Points on a hilly landscape, in no order, each with its height.
From any point a climber takes the steepest step (rise divided by distance) to one of its 4 nearest points. It stops when none of these is higher. Distance is the straight distance between rows; heights are no part of it.
K366 (h 477): [  8   1  12  11 -24   0 -14  -6 -15  13]
K506 (h 392): [ 0  9  8 -4 -5 10  9  6 -2  4]
K391 (h 472): [  7   6  11  10 -29   3  -6  -3 -16  11]
K60 (h 620): [ -7  -2  -4 -15  28   3  13   0  12 -11]
K718 (h 587): [ -7 -17 -12  -3  35 -10  -5 -14  10  -8]
K917 (h 248): [  1 -21  -6  21  26 -13 -33 -11   3   1]
K441 (h 374): [  5  -5   8  17  -6  -2 -22  -9  -8  12]
K263 (h 364): [ -5  18   2 -16   2  12  24  21  15  -6]
K751 (h 184): [-13 -28 -23 -21  46 -24  14 -16  22 -12]
K411 (h 436): [ -1  -7   1   3  20  -1  -9 -10   1   2]
K497 (h 406): [-10 -25 -20  -9  43 -20   3 -17  14 -10]
K84 (h 440): [-4 -7 -1 -2 24  0 -3 -7  4 -3]
K996 (h 385): [ 11  13   7   5 -56   1  -1  -1 -29   5]
K162 (h 598): [  3  30  -2  -6 -46  10  27  30   0   0]
K35 (h 494): [ -7  -8  -7 -10  31  -2   6  -8   9  -7]
K417 (h 325): [ -2  35  -3 -10 -35  12  31  34  14  -1]
K533 (h 475): [ -9  -5  -7 -23  30   0  17  -1  17 -13]
K677 (h 156): [-1  4  5 -5  6  9  6  1  2  1]
K127 (h 292): [-2 -3  2  0 15  4 -3 -6  1  2]
K189 (h 398): [ 11  10   8   6 -49   1  -2  -2 -26   6]
K580 (h 462): [  0 -10   1  12  16  -3 -21 -11   0   4]
K220 (h 496): [  0  16   6  -9 -14  14  19  17   2   2]
K499 (h 571): [ -5 -16  -9   2  33  -8 -11 -14   7  -5]
K396 (h 262): [  3 -26  -5  28  25 -17 -43  -7   3   1]
K634 (h 707): [ -8 -25 -17  -2  42 -18  -7 -17  14  -8]
K355 (h 335): [ -2  21   4 -11 -17  14  25  24  10  -3]
K173 (h 366): [  7  23   3  -3 -54   7  17  17 -17   0]
K293 (h 306): [ -4   7   5 -10   7  11  13   8   8  -3]
K820 (h 524): [  7   9   8   2 -33   7   4   3 -14   7]
K561 (h 575): [  5  15   7  -3 -32  10  13  13  -9   5]
K640 (h 500): [  1  12   7  -8 -10  12  13  11   0   3]
K230 (h 169): [-11 -16 -16 -23  40 -13  17 -10  19 -16]
K729 (h 658): [ -7 -26 -16   7  39 -18 -18 -16  10  -6]
K259 (h 522): [ -2 -12  -2  10  26  -5 -19 -13   2   1]
K150 (h 411): [  8  12   9   2 -42   5   4   5 -19   7]
K843 (h 42): [  2  -2   6   6   7   2 -10  -9  -3   7]
K571 (h 155): [  4   0  10  11 -10   3 -13  -7  -9  11]
K55 (h 554): [  5   9   9  -1 -24   9   6   5 -10   7]
K754 (h 363): [-4 -1  1 -5 19  4  2 -4  4 -3]
K907 (h 650): [ -5 -26 -14  14  37 -18 -23 -15   8  -4]
K974 (h 452): [ -6   9  -1 -19  17   8  21  12  16 -11]
K122 (h 277): [ -1 -28  -8  24  30 -19 -39  -9   5  -2]
K66 (h 431): [  4  -8   7  20   0  -4 -29 -10  -6  10]
K591 (h 332): [ 2  3  9  2 -6  8 -2 -2 -7  8]
K80 (h 434): [  6  23   3  -4 -45   8  21  19 -10   1]
K78 (h 523): [  5   6  10   2 -18   7   0   0 -10   8]
K838 (h 405): [  2  -9   3  16  10  -4 -23 -11  -4   8]
K311 (h 688): [  8  -3  11  19 -19  -3 -24 -10 -13  13]
K898 (h 403): [ -4  10   2 -14   8  11  20  11   9  -6]
K816 (h 129): [ 0  3  9  0  3  8  1  0 -1  3]
K485 (h 317): [  0  26   2 -10 -33  13  28  27   6  -1]
K158 (h 412): [ 12  11   9   9 -55  -2  -5  -3 -31   4]
K671 (h 490): [ -6   4  -2 -16  20   7  17   6  12 -10]
K491 (h 232): [ 10  18   5   0 -55   4   9   9 -23   2]
K426 (h 668): [  2  16   7  -7 -22  13  16  15  -2   5]
K445 (h 498): [ -8 -17 -13 -12  36  -8   4 -13  12  -9]
K334 (h 356): [ -1 -32 -15  23  37 -22 -36 -11   8  -5]
K342 (h 480): [  7  20   6  -4 -47   8  16  16 -13   3]
K409 (h 315): [ -3  28   0 -13 -20  14  28  31  17  -3]
K800 (h 473): [  9   7  10   7 -37   2  -5  -3 -19  11]
K892 (h 499): [ -7   3  -4 -20  24   5  20   7  14 -13]
K16 (h 559): [ -6 -32 -17  13  40 -22 -22 -16  10  -6]
K301 (h 350): [ -2  20   3 -14  -7  14  24  23  15  -5]
K338 (h 449): [ 11   5  11  13 -39  -1 -14  -8 -22  11]
K7 (h 433): [ 13   8   9   9 -49  -2 -11  -5 -27   9]
K141 (h 256): [  3 -18   0  27  17 -11 -37 -10   0   4]
K472 (h 486): [ -4   0  -2 -11  22   4  11  -1   9  -6]
K589 (h 574): [ -5 -21 -10   9  34 -13 -20 -15   7  -3]
K88 (h 308): [-10 -17 -16 -16  40 -12  10 -11  15 -13]

Where does a climber stop that starts at each point below?
K127: K634
K263: K60
K342: K426
K88: K634
K355: K426
K907: K634
K391: K426
K141: K634

Call two points neighbours if one is among the 4 nearest of the other. Go from one point of each pair to the other, from neighbour to neighbour, staying as high as possible. Name the lowest point that can't be avoided.
K162, K60: K66
K426, K162: K342
K311, K162: K391
K60, K634: K35
